Points, in no order, along strands that fork, close into loops and pass close to each other.
In the rows, 100 means zero.
Points whose rows are less than 78.8 apart are linked; no others are. Some points are linked to none.
k31: [ 79  92 100 117  85  86  92 122  97 107 110  80  76  89 109  92  94  74
  78 106 129 111  70  89 107  87  90  76 107 112 112 114  91  78 117  92]
k493: [112  59  88  95  57 102  83 107 110  89  67 102 113 107  84  86 103 107
 132 106 111 102 122  97 102  98 122 123 102  89 104  88  74  92  83  96]
k692: [ 91  79 132 114  98 109 113  94 113  91 120 118  83  77  90  99  72 116
  81  86  82 104  92 112 139 101  86  75 126 107  82 103 110 112  82 109]
k799: [ 91  93 108 132  85  87 124 126 102  93 105 113  77 103  88  77 102  97
 101 101 130  91  79 100 126 108 124  98  96  93  97  94 110  99 125 106]
k522: [ 87 101 106  89 110 111  93  91 109 108 102 105  88 102  97 109  64 129
  52  85  81 112 134 115  99 105  92  73  82 105 105 114 108 110  82 124]
k83: [106 130  84 105  97  95 119  83 111 117  78  99 112  96 114 129 118  98
  86 127  74 123 122  98  74  77  92  98  98 112  81 104  92 110  78  99]
k306: [ 92 106 100 112 110  92  93  66  86  83 134  91 100 115  90 112 104  85
  73  95  63 109  94 107 111  80  64  74  93 122  77 121 120  82 110 113]
k588: [100 103  97  88  91 113  83  88 119  89  98  75 104 102  98 108  99  86
 120  99  71  66 102 125  98  69  86 105 113 101 116 109  91 100  77  88]
k688: [113 108 103 112 118  94  87 125 112  85 101 118 120 103  80  90 105  96
 121 139  98  96 124 121  99 120 143  94  93  98  79  75 127 103 104 100]
k500: [ 77  70  97  82  85 100 100  93 111 121  96 111  88  77  80  78  62 109
  75 115 103 113  95 105 112  77  92  97  95 122  95 118  97 110  74  87]
k783: [110  68 111  81  98 110  59 104 122  92  91 110 134 123  84  60  88 105
 100 103 114  98 112 106 101 115 109 105 125 102  98  88  82 118  85 103]
k765: [115 114 110  94 111 105 117 112  72  80 116 101 112 100 113 124  93 109
 110  62 127  96 100  84  99 137  94 112 112  98 100  86  91 115  92  75]
k518: [ 92 100  74  97  71  77 119  50  97 108 102  89  88  86  84 104 104 106
 107  90  79  87  83 116  96  71  77 125  93 121 105 105  87  88 110  90]
k413: [122 111  73  98  74  97 132  91  67 102 100  87 102  94 102 121 136  92
 118  73 103  99  75 108  99 105  95 129 111 101 104  92  88  86 102  65]
k876: [114 103  82  57 121  93  91  88 102 123 113  83 119  87  94 116 124  83
 124 135  96 105  68 106  70  77  87 122  96 117  81  98  98  98  84  80]
k355: [118  91 100  93  89 116  76 100 115  87 106 103 117  94  88 104  84  98
 122  94  71  62 104 131 117 107 103  99 121 103 110  97 102 114  76  80]
k49: [100  89 110 119  84  84  85 119  79  91 109  79  89  93  98 114  70  89
  77  98 107  89  92 105  98 118  97 121  82 124 105 106  84  81 141  87]
k912: [ 94 130 104 101 110 101 131 126 118  97  91 120  74  92 122 124  89 121
  78  87 107 121 120 103  96 127 114  74 110  95  95  92  95 112  73  98]
k700: [116 109  85  67 135  93 112  91  89 108 112 106 115  85 103 122 123  97
 120 106  84 120  76 108  76  96  94 116 109 100  82  83  82 100  80  76]
k352: [ 92 133  80  82 107 113 118  98 114 107  96  98  79 108 124 122  85 117
 102  73 100  92 104  99  83 117 102 111  99  83 123 108  94 108  65  87]
k270: [ 92 104  91  84  88  83 115  73  97 104 108  85  89  86  84 112 115  97
 129 114  78 102  93 129  92  55  83 114  95 112  83 102  94  83  92  96]
k232: [ 93 112 108 112 100  97 112 119 105  87  77 120  90 118  88  91  95 106
 112 132 127 104 139  88  88 100 130 122  68  97  82 109 114  94  84 111]
k290: [ 93 111 102  92 130  84  90 111  76 106 117  88  99  99  91  82 102  88
 104 127 105  96  72 105  79 100  92 125  81 123  91 102 100  96 143  83]
k186: [114  98  98 121  90  87 105  82  75  91 111 100 105  91 103 124 116 105
  88  95  60 110 114 103 105 114  93  67  96 102  97  87 106  85 142 113]
k506: [111 110 100 114 113  93 134 142  96  87 103 129 102  91 104 117 121  88
 110  98 121 121  72  96 101 119 123  97 101  98  72  84  90  88  93  78]
k903: [109 136 108 108 109 107 104 124 112  97 118 116  83  89 118 132 104 107
 102  88 102  83 113 123 100 120 122  61 114  80  92  84 135 100  95 117]
k134: [ 74 124 105 118 112  96  98 100  96  96 130  87  82 117 106 110 119  98
  67  80  88 108  78 112 103  81  66  73 107 121  81 123 112  68 114 123]
k103: [ 91  84 119  90 110 115 112 112 120 102  87 124  90  91 104  81  95 126
 108  69 121 107 100  97  95 103  95 120 109  89  94  83  73 110 120 100]
k23: [107 114  88 123  87  88 134  87  79  90  87 108  98 102 114 120 121 111
  72  79  79 116 110  87 104 107  85  88  95  96  94  93  98  91 129 112]
k329: [111  82  98  93 113 104 119  72 101  80  80 130 115 100 109  81 131 107
  94  86  89 104 111  77 112  80  93 109 119 104  85 102  95 120  71 119]
k551: [113  86 109  96 125 104 133  89 103  90  94 144 103  92 108  81 128 123
 101  85 102  96  98  84 120 104 112 114 111  86  86  88 111 127  89 117]
k244: [123 110 105 113  61  82  97 115  75  94  90  76 116  93  98 120 103  80
 124 136 118 110 141  85  98 111 116  95  88  96 102  87 105  83 111 108]
k177: [111  97 102  91 109  98 106  84 118  93 106 127 106 102 108  90  86 102
  66 109  83  86  94  94 111  99 100 111 110 122  93 124 103 128  71  90]
k25: [108  77  83  59 108  98  96  74  93 116  92 101 113  81  89  83 112  92
 118 130  83 109  90 100  82  84  98 132  93 109  90  95  99 115  95  89]
k924: [ 99  99  80 109  90 100 104  78 106 107  74 108 101 112 105  86 121 100
  93 107  79 102 106  88  95  85  96 111  90  95 115 104  90  93 127 116]
k462: [ 93 136  71 121  91  96 124  78 101 113  84 106  91 119 115 112 124 115
  88  93  75 100 109 101  94  90  95  98  90  88 114  97  97  95 125 107]
k827: [107  91 111 119 124  87 138  88  86 102 108 136  92  92 102  89 115 117
  88 102 101 105 104  80 124 115 125  89  95 102  89  89 130 132 104 119]
k769: [125 132  91 119  77  97 100 101  91  97  84  85 132 103 113 135 123  76
 113 140  96 106 133  91  84  94 108  97  88 100  96  92 105 103  92 107]
k963: [104  77  99 108  88 100  85  89 114 111  88 121  96 118 105  70 108 113
 100  85  87  73  90  89 113 120 117 127 111 103 121  89  86 118 130 100]
k248: [110  99  91 108 105  97  78 103 113  99 101 115 114 102  86  82 103 106
 103 134  75  87 136 110 103 109 130  85  94 100 106  90 129 106 115 114]
k484: [ 86 138 110 121  98  78  92  72  79  93 108  70  89 112 106 126  89  74
  83 100  91  99 116 104 102  87  85  67  82 109  87 131 139  79  94 128]
k634: [ 74  91 100 112  92  93  71 100 100 111 105  67  84 102 108  83  99  85
  88  99 108 112  85  94 100  80  83  69 102  93 127 113  98  75 138 118]
k927: [ 95  99  89 103 117  97  82 111 104 109 107  96 102 107  99  76 121  85
 108 134  93  83  84 112  90  84 110 111  91 118 108  94 104  92 150  86]
k132: [ 88 101 101  73 122 113 116 103 100 116  99  97  84 103  88 106  68 124
 116  80 133 111  85  98  90 102 103 111  74  73 116 117 105  93  58  82]
k351: [ 92  86 118 107  77  91 112 104 107  91 101 104  76  81  87 103  62 108
  75 101  75 109 110 122 126 101  98  70 103 108  91 115 109  93  88 106]
k896: [106  72  84 100  54  96  85 111 114 114  71  96  97  85  98  94  91  98
 113 116  98  98 108  98  98 108 115 117  99 106 112  91  81 102 103  82]
k403: [107 110  96  94 106  99 117  76 116  90  93 131 103 123 118  78 118 101
  79  89  95  81  87  75 115  83  96 115 119 106 105 117  98 126  71 102]
k267: [ 93  98  87  74 121  93 104  74  87 106 107  84  95  90 100  84 119 103
 111  81  94 103  67 105  89  91  81 113 117 105 105  84  78 100 127  92]
k603: [ 88 110 108  80 105 107  91 102 113 114  86  68  92 119 109 113 101  90
 117 103 135 122  78  92  71  65  82 128  74  96  96 131  88 112  64 108]
k201: [108  75  88  64  79  87 103  72 101 118  84  90 104  70  91 113 108  94
 130 126  76 104 101 107 101  61  97 133  91 108  86  98  86  92  97  83]
k857: [116  75  93 103  95  94  72  70 101  96  76  93 134 115  97  94  98 104
  95  98  84  97 128  80  90 123  92 125  95 102 114  89  81 117 125 106]
k276: [106  93 102  74 133 101  91  97 111  97 129 103 108  93  86  68 114  79
 127 111  99  83  61 106 112  94 107  82 113  89 108 101 120 104 105  91]
k794: [133  73  97  85 103 114  79 106  96  85  87  93 131 108 100 109 133  93
 144  99  97  97  82  95  98  98  99 101 114  86 104  81  89  85  97  96]
k578: [ 90  68 120  83 118 102 100 103  77 106  95 106 109  66  85  87  82  78
  91 124 119 129  96  83  97  89  92 104  96 129  80 100 100 115  95  87]
k331: [ 99 123 108 116  88 115 109 127  89  93  87  95 100 118 118  99 141 110
 119  72 141 109 114  83  97  91  90 108  99  71  95  95  95  76 119 123]
k327: [ 96 124  72  77 116  85  84  70  98 126 117  85 111 100 103  97 127  85
 119 117  91  85  67 112  76  90  96 110 104 122 105  95 108 108 101  80]
k69: [ 90  92  99  72  93 115  90 130 102 107  95  95 103  89  93  97  61 100
 104  95 120 115 116 117  92 118 102  79  88  93 107  93  87  93  61  92]
k154: [ 86 110  84 114  93 108  64 107 119 109  96  73 103 113 120  81 126  75
 106 108 106  99  90  97  92  72  95  72 112  87 124 104  96  86 116 121]
k44: [ 97 106  82  94  77  76 128  66 101 105 105  96  73  93  92 106  83 106
 101  83  94  71  79 106 103  90  91 126  97 111 107 111 101 109  81  75]
k872: [118 123  86 134  83  84 114  94  84  88 122  97 105 115 101 122 105  94
  62  95  81  83  95  94 120 117 107  82  90 112 101 116 124 100 117  94]
k416: [ 94 138  99 121  94  86 108 101  95  93 114  91  83 108 108 126 101  94
  69  87  81  83  88 118 109  90  98  79 109 109  94 112 114  85 107 105]
k295: [ 90  86 121  81 137 115  84 126 111  97 120 101 112  98  81  71  90  81
 124 112 124 101  68 101 102 102 111  88 108  89  95 101 113  94  99  95]
k501: [104 109  85  79  92  98  99  98 107 117 114  93  95  83 103 122  78  84
  97 118 109  92  94  91  88 111 105 100  98 106 100 113 113 112  60  71]
k373: [ 96 102 103 124  93 100  92 115 134  88 108 115  91  99 100 117  89  99
  79  97  61  71  94 136 129  84 103  98 120 117  97 114  98  94 100  84]
k820: [101  79 120 111 116 103  96  85 115 110 120 116  87 105 106  77  94 124
  80  78 100  79  73  86 124 135 103 114 104  89 115  94  96 127 126 104]
k573: [ 96  82  88  89  70 106  80 125 102 121  76  93 101  77 101  97  67 102
  96 107 108 114 117 110  82 131 111  95  99  98 118  86  71  96  92  88]
k367: [ 78  91 124  73 127 130  80 131 111 106 110 101 116  90  75  76  67 102
 119  90 118 100  99 116  96 107 107  82  97  80  88  99 112  84  93 111]
k906: [ 93 104  84 112  95  91  85 119 126 117 110 108  83  95 117  85  91  79
  83 118  99  79  60 107 103 115 121  99 108 113 124 111  99 107  90  68]
k281: [ 94  90 111  99  83  90 126  81  93  81 120  99  75  99  90  97  67 105
  99  71  99  77  88  97 129  94  91 102 110 105 107 117 109 111  80  91]
k98: [ 73  98 101  81 113 104 108  99 105 110 102  84  78 109  94 110  90 102
 118  97 151 117  77  96  81  66  87 102  79  88 113 133 102  83  57 102]
k586: [108 122  68  99  87 102 110  78 116 127  86 108 110  93 121 124 106 108
  94 124  60  94 127 116  84  84 107 107  93 114 105 100 103 113  81  79]
k565: [ 96 108  99 117 109  86 115 117 117 115 121 115  83  88 109  97  80  93
  66 123 105 100  69 103 106 124 124  77 104 108 108 106 112 121  92  86]
k798: [ 87 137  95  97  99 101 126 102 109  94  86  98  81 106 123 135  88 116
  83  81 100 115 125 101  82 101  94  99 102  93  97 109  81 100  68 105]
k394: [ 94  94 111  96 116 103  84 103 107 100  96 110  99 100  80  81  78 127
  95 121  92  93 141 111  98 120 119  91  76  89  95  92 119 105 124 133]
k176: [105 130  68 136  81  95  83  76 112 107  83  97 127 121 119 132 117  78
  78  94  70  85 103  93 100 105  86  84  98  84 131  98 104 110 101  95]
k398: [ 98 105  89  93 108 105  92  84 111 110  98  96 101 112 113  94  79 118
  77  96  86 105 134  90  92 121 104  96  88  94 123 109 103 117  96 119]
k129: [ 99  94 112 115 134  98 102 115 121 112 128 116  92  95  97  93  71 104
  67 118  94 100  76 106 107 143 118 102  91 110  95  91  99 122 115  91]
k982: [ 96  74 131 101  98 118  96 108 129 100 112 130 115  76  82  71  85 118
  97  88  95 100  97 117 129 104 100  82 129  93  80  93 102 112  88 112]
k973: [ 98  79  85  66  90  98 111  94  95 131  81  89  88  77 100 111 100 100
 120 115 117 143  91  85  73  93  90 125  87  89 105  94  74  92  91  88]
k757: [100  95  98 111 100 105  71 132 120  91  86 105 117  95  99 107  84 111
  88 101  91  96 129 123  84 118 116 118 106 118  97  78  67 102 116  93]
k716: [116  99 101 129  95  86 113 120  99  79 104 116 111  91 101 118 106 103
  92 109  96 105 116 106 105 117 112  84 116 113  83  79  95 106 109 102]
k2: [ 98  80 118 103 111 113  77  88  95  88 120 109 104 103  99  83  83 101
  67  99 105 109  97  77 118  95  91  72 118 120 114 114  99 121  86  99]
k644: [111 124  83  88 116  92 121  90  83 115  96  96 105  94 118 118 129 100
  99 113  94 128 103  99  70  96  92 122  99 103  87  94  76 106  97  92]
k456: [112  78  94  82  92 112  66 100 120  96 101 105 121 102  99  78  94  94
  98 103  81  81  86 105 112 110  99  92 128 111 114  99  80 115  84  81]
k931: [ 99  76  92 102  85  95  91 110  86 103  88  84 101  90 112  88 115  81
 104 102 115 128  94  75  91  95  94  83 121 103 106  84  70  89 119 100]
k236: [104 117  83 101 100 118  91 114 110  99  79 100 118 122 123  92 158  93
 125 105 103 108  98  99  88  78 108 104 108  85  99  83  83  88 118 102]
k173: [102  93  92  76 101  94 135 103  97 115  76 105  82 101  99 112 109 113
 118 104 119 130  88  91  78  83 101 146  71  90  92 107  78  82  85  85]
k313: [108  83  84 101  87  83 108  72  90 109  92  97 107  81 102 102 113  89
  86 110  72 110  91  84  99  82  82  94 103 111  90 100  95  98 120 100]
k250: [108  95 100 118  86  92  88 114  79  98  94  72 113  91 110 114 109  87
 103 113  98 131 116  92  85 112  92  74 113 100 103  75  77  77 133 111]
k656: [106  97 100 101 128 104 121 130 104  91  94 135 107 112 108  93 134 103
 109  97 133 129  82  80  90 101 115  97 106  92  78  92  90  92  90  98]
k81: [ 81  90 105 103  92 100  92 109 127  99 109 108  77  94  95 114  59 117
  52  92  73 102 114 121 112 114 115  87  85 105 103 112  93  95 105 112]
k867: [ 86  99 140 130  97 106  85  96  65  75 112  93  89 118  81  94  78  96
  88 106 124  94 127  67 125  90  98  95  88 124 102 116 125 108  95 117]
k524: [104 107  77  72 103  91 124  71  73 109 111  86 100 104  94 104 139 101
 138  81 104  98  58 113  90  94  86 130  99 107 104  88  89  82 103  82]
k118: [102 112 108  78 104 106  99  87  94  98  87  61 111 143 106 107 123  78
 118  79 127 110  63  95  78  62  68 132  96  89  97 116  79 109  77 108]
k242: [111  89  92  88  88  98  97 104  97  88 105  94  97  91  95  97  87  87
 116 110 116  88  99  86 108 112 114 101  97  90 112 103 113 107  79  82]
k540: [108 115  85  80 115  99  85  79  86 114 103  80 104  90 104 116  87 101
 107 106  77  95 102 110  71 127  89 117  97 108 112  93  86 115 100  77]
k457: [111 105  89  93  97  93 130  82  89  83 101  99 103 101  93 105 129  92
 122  98  83  90  93 104 110  69  90 116 104 102  76 107 103  91  86  88]
k492: [ 96 122 116  84 136 115 110 126 102  95  98 114 107 113  93 108  82 111
 117 100 120 111 118  99  93 108 110  94  74  75  86 116 129  90  62 107]
k848: [ 83 114 128 117 108 100 119 109 100  94 124 109  74  99 101  80  92 105
  95  89 117  86  82  99 131 101 105  86 103  90  98 112 134 109 106 114]
k8: [ 94 108  93 108  80  98 100 116  92 103  81  82  89  96 120  98  99  90
 105  98 129 115 111  81  87 100 101 107  88  88 120  98  75  80 107 100]
k622: [ 92 116 102 120  95  85 116 106 111  91  86 120  88 115 104 100  88 106
  75 125 105  89 129  87 100 101 114 116  84 111  91 114 111 112  87 103]
k189: [123 100  94  89 102 108  99  90  83  94  88  98 127 109 108  97 147  86
 122  95 101  96  97  85  89  95  94 122 107  94 104  85  86 105 101 101]
k302: [110  88  87  70  84 106 104 110  84 128  88  86  98  76 105 110  86 102
 112 114 115 133 110  90  69 133 104 107  91  95 110  82  68 104  96  82]
k228: [ 92  97  91  81  78  99  86 100 104 126 100  88 100  82 103 103  60  95
  73 117 105 103 109 104 100  97  87  81  96 122 104 119 104 117  63  91]
k26: [ 94  95  99  99  95  85  96 103  82 112  99  81  92  85  98 109  85  97
  93 124  97 109  89 103  79 102  83 121  83 126  94  94  80  88 136  80]
k632: [ 97 107 101 123  92 108  75 104 118  95 108  99 103 118 109 102  98 101
  90  93  74  56 102 122 117  90 108 108 103 107 118 111 103  97 119  96]
k901: [125  89  98  84 113 107 106 105  84  88  99 103 112 109  99 110 100 110
 133  84 125  99  95  75  97 127 109 105  94  81 115  94 104 108  75  85]
k97: [ 95 121  78 135  74 103  77  90 122 106  86  95 111 132 118 109 106  84
  83  86  83  61  98  97 109  98 102 107 100  99 137 113  96  96 106  91]
k234: [ 98 138  95 117  90  97 118 108  78 101  90  76 100 118 120 109 106  94
  87  86 123  94 107  83  85 106  90 124  91 104 108 106  90  90 116  97]
k731: [ 89 102 103 117 107  99 122 115 124 109 101 135  82  96 111  95  86 114
  59 110 106 122 102  96 106 115 127  72 105 112  97 101 104 125  78 105]
k601: [108  96  73 109  84 103 102  70 122 108  77 118 108  97 110 127 100 117
  73 107  45 101 132 112  88 100  99 109  89 107 110  95  81 109  99  94]
k974: [116  87  95  97 105  94 102 107  94  87 114 109 111  83  90  86 124  77
 125 122  80  91  88 106 113  94 110  75 110  99  95  91 122  95 110  98]
k330: [104  91 119 107  99 114 108 129 125  86  87 121 103 108  82 109 102 115
 141  73 112  82  84 110 105  93 104 118  96  71  86  97 102  70 105  95]
k571: [ 98 120 130 112 117 115 101 121 110  92 122 124  90 101 107 100  94 110
  98  84 131  97 110 104 107 116 115  70 111  85  96 102 135 109  80 121]
k471: [ 98 101  87 100 101 109  88 123 122  96  93 101 102 110 110  79 143  88
 113 118 112 108  84  93  98  72 106  83 111  87 100 102 102  82 100 116]
k336: [ 96 110 111  76 114 111 112 141  94 104  95 109 107  87  97 121  68  98
  93 100 130 131 112 120  87 122 118  69  82 103  86  94 104  89  53  88]
k705: [ 87  89 123  73 135 114 113 103 111 113  95 125  87  95  94  69 121 117
 124  86 114 106  84  98  87  91  88 129 100  74  79  85  92 102 135 111]
k879: [ 90 102  91  81 118 101  96  91 106 104 114  92  79 101  92  75 107 103
 127  95  94  89  76 104 103  93  97  99 101  81 112  98 107 102 118  97]
k508: [127  61  95  87  73 113  79 112 101  96  77  94 112  99  85 111 108 107
 152  84 104  89  91  96 103 116 111 112 102  76 117  86  82  81  88  84]
k284: [ 73 104 126  97 106 105  94 120  91  82 111  85  84 102  96  95  71  91
 115  81 130  83  98  94 108 104  99 112  98  96 103 110 103  89 111 100]
k279: [ 90  85 112 100 108 108  72  91  99  94  93  81 121 110  81  80  83 109
 100 118  83 101 148 107  93  99  87  99  80  95  99 110 104 106 112 137]
k520: [111 103  90  93 103  93 123 114  95  90 108 101  93  91  86 113 103  92
 128 110  95 101  86 116 103  93 109  91  97  92  87  97 114  87  82  83]
k238: [108 105 104 110  86  91 101 127 108  89  87 107 100  99  86  98 100  99
 114 141 110 109 135 116 100 101 137  89  76  93  75  97 132  81  82 111]
k63: [ 94  94  85 124  89  86 106 114 106 112  98 114  80 111 108  66 119  95
  83 111 116  90  69  84 109 104 125 111  91 101 115 100  99  91 137 103]
k94: [ 93  97 117  97 111 102  69  94  78  94 128  69 106  94  93 114  83 106
  94  79  78  89 101 117 102 100  72  97  97 101  98 102  96  82 149 115]
k93: [ 93 119  83 116  88  92  97  84 120 110  73 109  96 120 112 106  89 112
  67 127  81 102 143  85  81 107 114 104  67  99 111 114 115 109 104 113]
k452: [ 76 112 124  90 106 123  68 123 109 101  94  82  93  84 104 122  79  97
 112  93  86  84 120 145  91  75  88  91 114  90  85 101  92  75 106 124]
k984: [109  75 108  90 116 104  97 113  99  94  88 112 116  92  95  86 109  89
 106 120 129 129 100  80  95  99 110  95 108 105  83  95  93 107  81  98]
k119: [115  92 112 101  77  96  90 111  78  91  98  77 109  79  90 111  94  96
 131 119  90 108 132 110  97 116 109  79 103  91 107  73 101  82 122 108]
k429: [102 132 103 108  98  84  85  80  86  96  90  70  89  94 112 143  75  88
  70 103  78 111 129 111  89 109  97  51  86  97 106 111 118  83 104 123]
k335: [113  85 109 128 109  86 131 123 110  99 109 125 111  85  91 105 115  88
 104 103 110 104  79 108 115 126 135  92 113 101  73  65  95 113 109  90]
k337: [130 113  90 124  86  88 103 109  77  84  94 104 132  94 112 121 128  85
 106 123  84 106 124 102  88 105 111  93 104 121  81  79  95  94 113  95]
k553: [107  99  72 105  82  88 100  99 112 127  99 110  90  98 115  87 115  82
  95 120 104  91  74  84  98  95 111 105 105 110 108 106 103 105 105  79]
k436: [ 81 109  93  92  98 119  79  93 135  97  90  76  90 115 107  92  81  96
  98  86  88  66 103 120 104  78  92 111 116  92 125 125  99 103  75 113]
k942: [ 94 115 110  87 110 112  83  95  81  96 106  53 104 128 106 101 108  81
 119  69 134  90  79  94  89  89  71 119 101  91 117 117  91 103  95 108]
k340: [105  72 101  91  94 112  76  75 102 100  74  85 129 104  88  93  74 110
  87 114  81 112 140  92  90 102  76 121  82 110  97 106  79 121  99 115]
k153: [ 95  75 102 115 108  99 107  80  80 102  94 111 104  92 103  88 116 100
  85 110  86 138 116  71 104  88  90  79 105 108  85  95 105 104 111 124]
k580: [101  95  94 109  97  88  98  79  69  95 126  72  87  98  84 109 104 105
  92  93  66  94  82 121 104 104  89  84  92 104 106  90 117  79 154 106]
k344: [ 68  75 113  86 109 108 102 111  96 115  93 104  85  73  84  83  69 103
  88 101 116 137 103 108 100  99  91  91  99 113  95 100  79 106  99  88]
k503: [ 82  80 126  93  88 109  87 102  89  96  94  83  83  91  92  88  65 114
 122  75 122  92 125  94 115 102  89 114  94  86 115 100  99  99 116 114]
k19: [102  87 126  78  96 125  87 103  98  89 105  91  98 105 102  98  87 118
 133  60 124  77 117  91 108 103  79 110 101  61 113 109 114  99  89 115]
k940: [ 89  73 121  99 103 105  82  65 107  91 125 110  92 109  92  83  94 101
  75  82  78  99  78  88 128  73  79  79 118 101 105 126 103 103 102 114]
k392: [109 140  98 107 114 101 108 113  88 106 132  88  92  87 113 119 121 101
 112  88  93  78  90 130 101 108 110  64 111  88 104  83 131  93 122 104]
k479: [103 110  81  64 117 119 102  97 106 114  94  89  92 112 103 113  87 118
 122  79 106 105  97 103  83 113 104  87  92  63 124 114 118  98  45  97]
k121: [101 105  99 101  95 100 121 103 130  89 105 121  96  96  93 106  86 105
  85 113  69  80 101 121 120  79 104 101 112 111  90 110 107 116  67  87]
k195: [109 142  77 107  98 106 127 102  84 107  84 102 107 111 128 118 129 103
  83  83 108 106  98  93  77 114  88 135 103 106 101  87  69  98 113  83]
k42: [119 128  92 107  91 108 118 103  63  95 121  85 106  96 103 108 141 104
 114  78  99  86  86 112 107 110  83  82 122  92 102  85 129  88 139 101]
k536: [ 86  89 135 122 112 113  83 107  86  84 113 113 100 106  79  81  76  89
  72 113 127 105 113  80 127  82 109  82 108 134 102 113 121 114  64 100]
k488: [ 94 107 119  78 110 123  90  88  85 103 110  71  98 109 108  91 114 109
 133  61 125  92 100  85  93  96  68 107 110  66 110  95  99  95 116 118]
k470: [100  83 113 136 112  89 109  81  70  93 104 129  98 108 101  85 123 114
  84 102 105 128 124  62 121 106 113  82  94 111  87  95 132 108 116 128]
k220: [ 98  84 137 100  98 119  88 129 119  89 103 121 109 102  76  87  82 110
 135  81 127  98 108 109 107  98 109 102 104  69  75  97 120  79  87 115]
k376: [ 94 101 113 100 125  87 125  81  68  84 130 101  93  89  79  99 112 106
 101  85  82  96  81 115 115  94  75 100 111 118  68 101 122 101 112 106]
k544: [120  77  91 111  86  91  74 101 105 102  91 108 125 114  94  94  85 120
  79 100  97 104 136  96  93 134 118 119 110 111 101  79  75 120 107  91]
k715: [ 93  81 101 111  94 104 104 110 137 109  78 136  87 102 100  75  95 125
  96  89  90  88 102 106 111 106 121 128 102  90 103  91  75 114 112 109]
k833: [ 97 141  57 122  89  85 108  66 104 127  80 101 118 124 109 123 132  84
  76 104  86 105 100  94  95  81  72 103  87  89 112 103 101 106 106 108]
k821: [122 119  82  98  86 100 123 107  73  88 109  87 106 111 108 114 142  92
 122  74 111  89  73  96 105 109  96  91 107  86 103  96 110  82 102  83]
k59: [ 89 113 124 133  86  84  88  86  67  80  93  77  98 113  96 115  81  75
  90 116 104 100 133  83 112  90  87  87  80 116  92 123 129  90  98 127]
k939: [ 82  90 115  74 137 111  97  89 108 101  99 104  92 118  98  57 112  99
 115  98 119 101  84  91  95  79  89 114 105  88  99 108 101 110 108 107]
k695: [102  86 123 126 120 100  88 107 109 110 133 119 104 108  97  84  76 114
  69  96 125  99  86  82 120 139 128  93 102 103 111  85  97 131 109 101]
k254: [ 94 104 114 123 101  94  92  79  89  79 128 100 101 119  97  95 105  92
  76  90  87  90  93  80 132  86  78  85 110 111  90 129 126  99 101 120]
k584: [ 93  93 118 114  82  95 113 126  74  81 107  80  93  97  98 103  73  94
  98  70 129  78  94 100 114 119  97 125 101 109 105  99  86  85 129  89]
k585: [109  50 120  86 100 108  90  95 110  90  94 122 119  91  78  68  82 124
 104  86 110 101 110 102 117 108 105 105 129 101  91  77  87 117  98 112]

A piece is all that can be reached along the links. How many separate loops has the piece of each point below (a circle has one, a figure eight two, a Y none), and how many tips (points with one link)?
k794 => loops 0, tips 3
k436 => loops 0, tips 2
k330 => loops 2, tips 6
k632 => loops 1, tips 1
k872 => loops 0, tips 2

A fork is a point with three links, a tip a point with one. Leave the first point through the second and follow the links. Name the first fork or tip that comes.
k238, k232 => k436
k176, k97 => k462
k942, k118 => k565
k234, k8 => k242
k31, k634 => k573
k501, k228 => k644
k416, k134 => k429
k436, k588 => k757
k352, k479 => k927
